Each row is a point on a landscape with many valleys, with its height.
From any point a ball rolls to the lowest of the 5 points nearest to it. It stops when none of these is lower. Distance is the straight distance between rows; heights are no part of it.
kolop: [  1 -13  14  51 -18 -19 -26  -5   9 -43  -2  -7 -25 -23 -14  17   2 -38
   9  -9 -27]  h=16.0
bomu: [ 11  -6  39  28   1   5   5 -10 -20 -23  15  -2  -5   1   8  23  30 -38
  19  14 -41]  h=39.0
Vivin: [  7 -18  26 -27 -35 -39   3  36  44 -21  47   4  -5  74  23 -17 -37 -11
  12  35 -34]  h=41.1
tupi: [  7 -15  -9 -48 -34 -61  15  58  41  -1  41 -22  14  74  19 -42 -37  12
  42  18   6]  h=57.7
volel: [  7   7 -11  10  -7 -20  -5   2  -4 -17 -10  -9 -12 -13  -8  12   3 -27
   2 -28   0]  h=49.6
lod: [  6  16  -2 -25 -25   9   6  13  -8  37  -4  -3  25  23  11 -19  -6  27
 -23   2  25]  h=31.3
ret: [ -4  26  14  41  13  25  -6 -27 -18 -24 -19  11 -15 -23   4  13  37 -16
  11   0   4]  h=67.0
zar: [ 10 -10  19  -8 -17  -1  40  13  -8  -2  13 -11  -6  28   5  15  13  -2
   5  26 -46]  h=23.5
gof: [-27  16 -42 -21   8 -12   9   0  33  29  -7   0  15   8   5 -28 -25  27
  -1   5  43]  h=47.3
mos: [ -2  19 -29  43  67   1 -31 -17  11  16 -33   2 -15 -69   1  21  15   8
 -24 -25  24]  h=25.7
Zile: [ -1 -23  31  24 -26 -27   5  -8  -4 -36   3 -12 -27  17  -6   3   7 -36
  17  -6 -48]  h=33.3
zik: [  1  19 -28 -15  39  -5  -3   0   6  25 -17 -10  12   2  15  -8  -4   8
   1 -25  33]  h=60.5
gufu: [-13 -12 -38 -76 -19 -36   7  17  35  22   9  -9  22  65  16 -44 -52  15
  34  15  33]  h=52.3
tik: [-12   9 -35 -21 -27 -36  11  25  16   3  -6  -6   8  26  17 -35 -28  14
   7  14  21]  h=45.3
Vugut: [ -2 -49  -1 -27 -40 -76 -15  52  72  -9  47 -13   5  59  -4 -19 -43 -20
  35  24  -6]  h=34.0
pof: [  4 -39 -22  80   4   5 -27  -3  -1 -53  -6 -23 -35 -66 -37  47   3 -66
  13 -26 -30]  h=16.6
rokik: [ 11  20  -6  49  52  34  -7 -29 -37  -5 -40   7  11 -87 -16  28  58  19
 -12 -22   6]  h=47.9
ros: [ -8  11   9  -3   2  -4  18   7 -21 -17   4 -18  -5  18  -7  11  16   4
  22  -8 -11]  h=43.1
kuvag: [  5 -26  15  20 -15 -33 -25  12  30 -28  -2 -11  -8  -1 -23  14 -24 -50
  14 -18 -18]  h=5.1
nugig: [  4   8  69 -26 -37  10  42  17  -9 -11  39  10   7  82  21  -6  14  -2
   7  60 -31]  h=33.0
Fem: [  0  -6 -64  42  68  -6 -40  -8  24 -12 -46  -5 -25 -77 -16  23  -7 -40
  -6 -36  -1]  h=26.3
zegu: [ 14  20  18   0  20  43   2 -25 -36  34  -2   6   4 -14   7   1  38  30
 -12 -20  15]  h=52.4
sevaz: [ -2   4 -34  36  42  -7 -33 -15  25  -7 -16  14 -29 -62 -12 -10 -17 -40
  -3 -23  13]  h=23.8
voseg: [-11 -24  53 -49 -46 -32  15  20  56 -28  53   8 -26  69   5 -13 -20 -14
  23  57 -58]  h=69.0
bakug: [  1   5  22  21   8  -9  -9 -22 -26 -32  -2  -3  -9  -6  13   9  26 -31
   7 -12 -14]  h=57.4
dizo: [ -6   0 -21 -29  -4 -21  14   4  18  10   6   7  23  47  18 -37 -33   7
  19   5  55]  h=50.4
vovog: [  1  12  27   8   8  27  -2   0 -23 -25 -13  -7   5  -4  -2   4  36   4
 -12 -10 -14]  h=54.3
Taza: [-10  28 -10  25  40  22 -25 -13  -1  -7 -34   3 -25 -33  -1   4   8  -8
 -29 -25  24]  h=14.9
Punip: [  1 -24   5  71 -15 -14 -28  12  18 -18   0  -1 -30 -51 -26  32  -9 -51
   5 -12 -13]  h=11.3
zomab: [ -5   2  45 -11 -41 -10  42  11  12 -12  34   9 -15  51  22  12  17 -13
  18  56 -56]  h=21.0
fuzer: [ -8  -4  41 -53 -38  28  34  -5 -34   4  17   2  29  94   1 -15  14  14
  -4  49 -12]  h=21.2
Tur: [-19  12 -35 -19  29 -20  -2  -9  26  17  -9  -5  21 -15  20 -14 -14  27
  -7  -9  40]  h=49.3
Pelav: [  2  19 -14 -60   2   5   7 -22   6  45   3  19  33  47  20 -47 -33  51
 -17  14  48]  h=19.0
pum: [  3   6  19   4  16  53  15 -24 -43   7  -3   2  22 -23   1  11  53   7
  -4  -6   8]  h=49.8
vorul: [-20  10  17 -18 -43 -13  38  23   6 -10  39 -10   0  56  18   4   9  -5
  -1  40 -28]  h=4.2
mago: [ 25   1  41 -49 -43  49  25 -12 -44  24  13  20  34  44  20 -29  30  74
 -21  42  -3]  h=17.5
goro: [ -2  -7  69 -37 -41 -21  42   9  22 -29  37  20 -10  80  10 -11  25  -4
  25  53 -62]  h=41.8
gul: [ -1 -35  48  43 -22   0   2 -11  13 -56  40  -9 -29 -18   5  34  15 -51
  15   9 -74]  h=35.3
nelo: [-13  12 -51 -27  22   6   3  -8 -11  72 -19 -19  15  -6  12 -20 -32  51
 -13 -12  48]  h=36.6
dutov: [ 11 -18  41   6 -31   1  19  -6   6 -29  30 -10  -6  20  11  22  11 -23
  31  25 -73]  h=27.3
padok: [  5 -34  17  -3 -39 -44   5  35  44 -23  29  -6 -23  32  -3   1 -34 -29
  20  10 -38]  h=22.5
guzu: [  4 -40  -6  32  -5 -36 -43  20  35 -32  15  -8 -23 -31 -29   0 -49 -62
  14 -10  -4]  h=22.2
Numu: [ 34  10  18 -39 -24  52   6 -16 -51  24  19  15  34 -18 -15 -16  20  76
 -30   5  -2]  h=35.0
gez: [  1  10  -2  29  31  -5 -32  -9   8  -2 -19  10 -13 -32  -4   7  15 -16
 -13 -14   7]  h=38.8
vinol: [ -1  19  -4  35  54  61  20 -48 -54   8 -24 -10  22 -68 -18  26  36  46
 -32 -17  -4]  h=44.4
nas: [ -5  -9  -2 -17 -41 -26  18  18   7 -15   4   4  -9  36  -5   2  -1 -14
   0  15 -24]  h=24.3
vonu: [ -7  24 -32  33  83  48 -22 -15 -43  36 -38  -9   0 -66 -20  35   4  60
 -28 -43  42]  h=24.1
buf: [  5  24 -15 -50   0  17  15   0 -10  55   4  17  35  16   9 -38 -23  48
 -20  20  44]  h=22.1
sovad: [-20  15  -7  20  61  31 -26 -41 -18  18 -35  -9  -9 -37  -8  -7  23  36
 -30 -24  36]  h=52.1
zade: [  4  15  19 -41 -20  33  24 -14  -8  40   8  26  36  24   6 -31   8  46
 -31  10  36]  h=22.6
vetuk: [ -6  15  16 -26 -28 -37  12  28  17  -7  18  -7   4  47  12 -28 -27   0
  16  25  -6]  h=38.2
guzil: [-11  13 -34  38  75   1 -29 -25 -38  22 -37 -17  10 -43  -3   0 -16  59
 -26 -21  71]  h=7.8
Tuk: [-22  26  -4  27  37  23 -19 -31 -19   2 -19  16  -5 -34  -1   3  16   7
 -28 -16  28]  h=55.5
Purab: [ 13 -28 -20  54  16  -5 -16  -9   1 -53 -27  -9 -36 -69 -45  55   7 -44
  15 -28 -26]  h=19.3
zilo: [ 27   3  11 -98 -23   8   2   1 -21  55   5  25  43  55  17 -28  -8  63
 -19  31  35]  h=16.4
kam: [ 35  -2  37 -70 -36  37  -4 -28 -29  22  12   3  36  61   9 -27   6  43
 -28  21  12]  h=14.1
pidin: [  0  13  32 -22 -32  31  18   6 -21   8  20   3  17  41   1   6  23  34
   3  34 -17]  h=31.2
Bilo: [-15 -42 -26  54  -3 -20 -31   3  46 -30  12   8 -32 -52 -26  20 -46 -54
  23 -28  12]  h=25.5
sez: [ 11  -2   6 -79 -39  14  29  17  -6  27  11  -1  37  80   5 -16   2  38
  -8  30   7]  h=17.4
suziz: [ -6  25 -54  45  64   3 -24  -8 -11   5 -43  -8  -7 -60  -1  14   5   2
 -26 -32  15]  h=24.2
vikis: [ -5   9  25   0 -18  21  37  12 -18   0  13 -17  -7  15  11   7  43  13
   7  16 -31]  h=31.4
maz: [  0   7  28  53   9  33  12 -19 -31 -21 -25  10   0 -33 -15  15  45 -11
  -2  -5  -7]  h=58.9
vimu: [ -7  16 -30   7  69  10 -29 -29 -39  33 -30 -11  -3 -41 -24   0  -3  49
 -34 -19  46]  h=32.2
Tumo: [-16   6  15 -56 -23 -16  24  24   7  14  11  -3  29  83  19 -31 -19   0
   8  31   2]  h=32.3
lavo: [  4 -34 -13  43  -9 -24 -29  11  23 -35   4   3 -31 -44 -22   9 -37 -57
   5 -21  -5]  h=22.4
vuka: [ -5   5 -30  58  66  17 -25 -22  -8 -12 -41  -3 -28 -64  -2  25  27 -17
 -14 -40   4]  h=26.5
kud: [ 25  -3  25 -37 -29  55  32 -16 -60  24   2  24  36   7 -11  -8  40  50
 -15  35 -13]  h=26.2
vitil: [ -9 -34  17 -12 -38 -42 -20  51  44  -5  43 -24 -21  51  -3 -12 -33 -19
  20  20 -40]  h=25.8
Ruf: [ 16   2  -6  50  61  34 -13 -39 -16  -1 -36  -3  -7 -72  -8  43  60  -9
  -1 -29 -15]  h=34.8
domop: [ -4  21 -24  26  40   4 -23  -6   0 -12 -32   1 -13 -61  -4   6   8  -8
 -14 -19  25]  h=15.0
Geve: [ -8 -53 -56  66  37   3 -40   9  27 -26 -14   7 -30 -75 -29  59 -25 -68
  18 -43   9]  h=30.2
Fifi: [ 39   6  40 -91 -46  37  20 -15 -46  28  19   7  48  97   6 -40  25  74
 -17  35 -13]  h=11.1
Tob: [ -3  13 -20 -33  34  35  -7 -36 -44  41 -27   4   2 -20  -9  -4   8  46
 -37 -19  29]  h=49.7
Zoli: [ -4   5  35 -38 -35 -14  27  14   1  -2  34   2  12  83  12 -30 -11   2
  10  35   3]  h=37.2
luri: [ -5   8 -28 -15 -26 -28   1  34  31 -14   6  -9 -11  11   8 -30 -21  -8
   7  -4  -2]  h=36.3
zalip: [  2 -29 -25  38  18 -25 -26  12  39 -25   2  10 -36 -40 -15  -4 -38 -31
  16 -21  20]  h=25.6
lige: [  7   6  -5 -78 -31   5  13   0  12  62   6   3  34  62   7 -39 -38  38
  19  22  43]  h=18.0
linur: [  1   7 -11  56  11   9 -21 -16  -5 -20 -29   8 -29 -59  -7  25  32 -45
 -19 -26  -3]  h=31.1
fos: [ -6   4 -14  -7 -10 -22   2  20   1 -17   1  -8 -18   8   7   6  -3 -23
   7 -13   0]  h=36.7
mor: [ -7  10  11 -24 -11  34  15 -22 -25  12 -17  -8  21   6  20  14  40  33
  -9  -1   3]  h=42.9
dapus: [ -2  11 -29  -4  17   1  -7  11  15  23 -34   3  -1  -6  -2 -23 -19   5
   3 -15  29]  h=58.5
zafes: [  8  27 -15 -31  11  16  15  -9 -16  44 -14  13  15 -12   6  -6   3  39
 -21 -19  15]  h=40.7
Gabu: [-25  19 -26  26  53   3 -20 -15   2  29 -26  -6   3 -31  -2 -23  -6  10
 -14 -23  34]  h=52.9
Bogu: [  4   2 -55 -20   3 -42   8  11  37   4  -1   9  15 -12  11 -24 -24 -18
  11 -19   9]  h=46.3
Kufi: [ -6 -14  -2 -31 -32 -44  15  49  17  -6  22   4   0  32   6 -10 -36 -19
   4   2  -8]  h=28.0
mebef: [-27  13   6 -32 -27  -3  16  22  -9   8   1  -3  17  55   5  -8  -3  22
  -9  24  14]  h=9.6
Zepus: [ -6  28  -5 -26   6  21  17 -12  -6  60  -9  17  29 -11   5 -15 -18  62
 -27  -7  33]  h=28.6
Vov: [  2  -2  16  59   3  -2  -5  10  -6 -33  -4   2 -37 -31 -15  30   5 -40
   1 -15 -16]  h=25.9
muro: [ -1   9  -4 -13 -17 -25   6  23   5  11   9   1   4  17   9  -6  -6   1
   7   2  10]  h=36.8
luga: [  3   1  15 -71 -26   6  20   3  -7  55  -4  13  34  78  14 -22 -22  34
   1  23  26]  h=17.6
poga: [ -5 -31 -11  -8 -32 -46  -9  40  42 -25  28   2  -2  33  15 -13 -52 -14
  22   9  -2]  h=23.2
Ziga: [ -1 -29 -11 -10 -14 -40 -22  37  37 -31  30 -10 -11  -3   5  -3 -43 -48
  32 -10  -5]  h=19.4
Foge: [-24  19 -34 -25  11  12   3   2   7  56   1  12  18 -22  14 -15 -15  35
  -6 -14  39]  h=37.5
Veso: [ -3 -11  27 -11 -44 -35  28  18  42 -23  55  -5 -24  41  16  26   4 -17
  19  15 -74]  h=26.4
puz: [ -7  -1 -29 -34 -26 -40   2  14  35 -17  23   1   6  57  16 -40 -50  -1
  26   7  25]  h=38.9
kol: [ 19 -10  32  82  15  13  -3 -25 -36 -29 -20   0  -4 -74 -16  59  43 -65
  11 -21 -50]  h=21.6
Pimit: [  3 -25  10  77   5  11  -4  -3 -17 -46  -3 -14 -25 -70 -31  66  20 -65
  23 -12 -61]  h=19.8
nin: [  8  21 -14  62  33  32 -14 -17 -14 -23 -34  15 -28 -71   1  44  60 -33
  -3 -24 -13]  h=35.1
monu: [ 12   3  38  60  -2   0  -1  -6 -14 -33   2 -14 -21 -42   2  31  33 -50
  12   8 -35]  h=29.3
nem: [  6 -19 -33  61  18  -7 -37   2  25 -29 -15  -6 -27 -71 -16  15 -31 -49
  -1 -30  -2]  h=20.8
Segor: [ 17  11  14   7  28  58   3 -54 -41  25 -11  12  30 -42 -24   0  39  51
 -20 -14   4]  h=54.2

Where does a ball stop that starts at each point below?
Bogu => kuvag
dapus => Fifi
tik => kuvag
gof => Fifi
Tur => Fifi
zik => Fifi
bakug => vorul
tupi => kuvag

Call two points neighbours if one is among the 5 nearest of the other. Go from one point of each pair to the other, from neighbour to neighbour, staying as low as possible. Name the highest point that can't be avoided.
kuvag, mebef => pidin
guzil, Punip => suziz
kuvag, vorul => Veso
mebef, Fifi => sez
kuvag, Punip => kolop
kuvag, Taza => sevaz
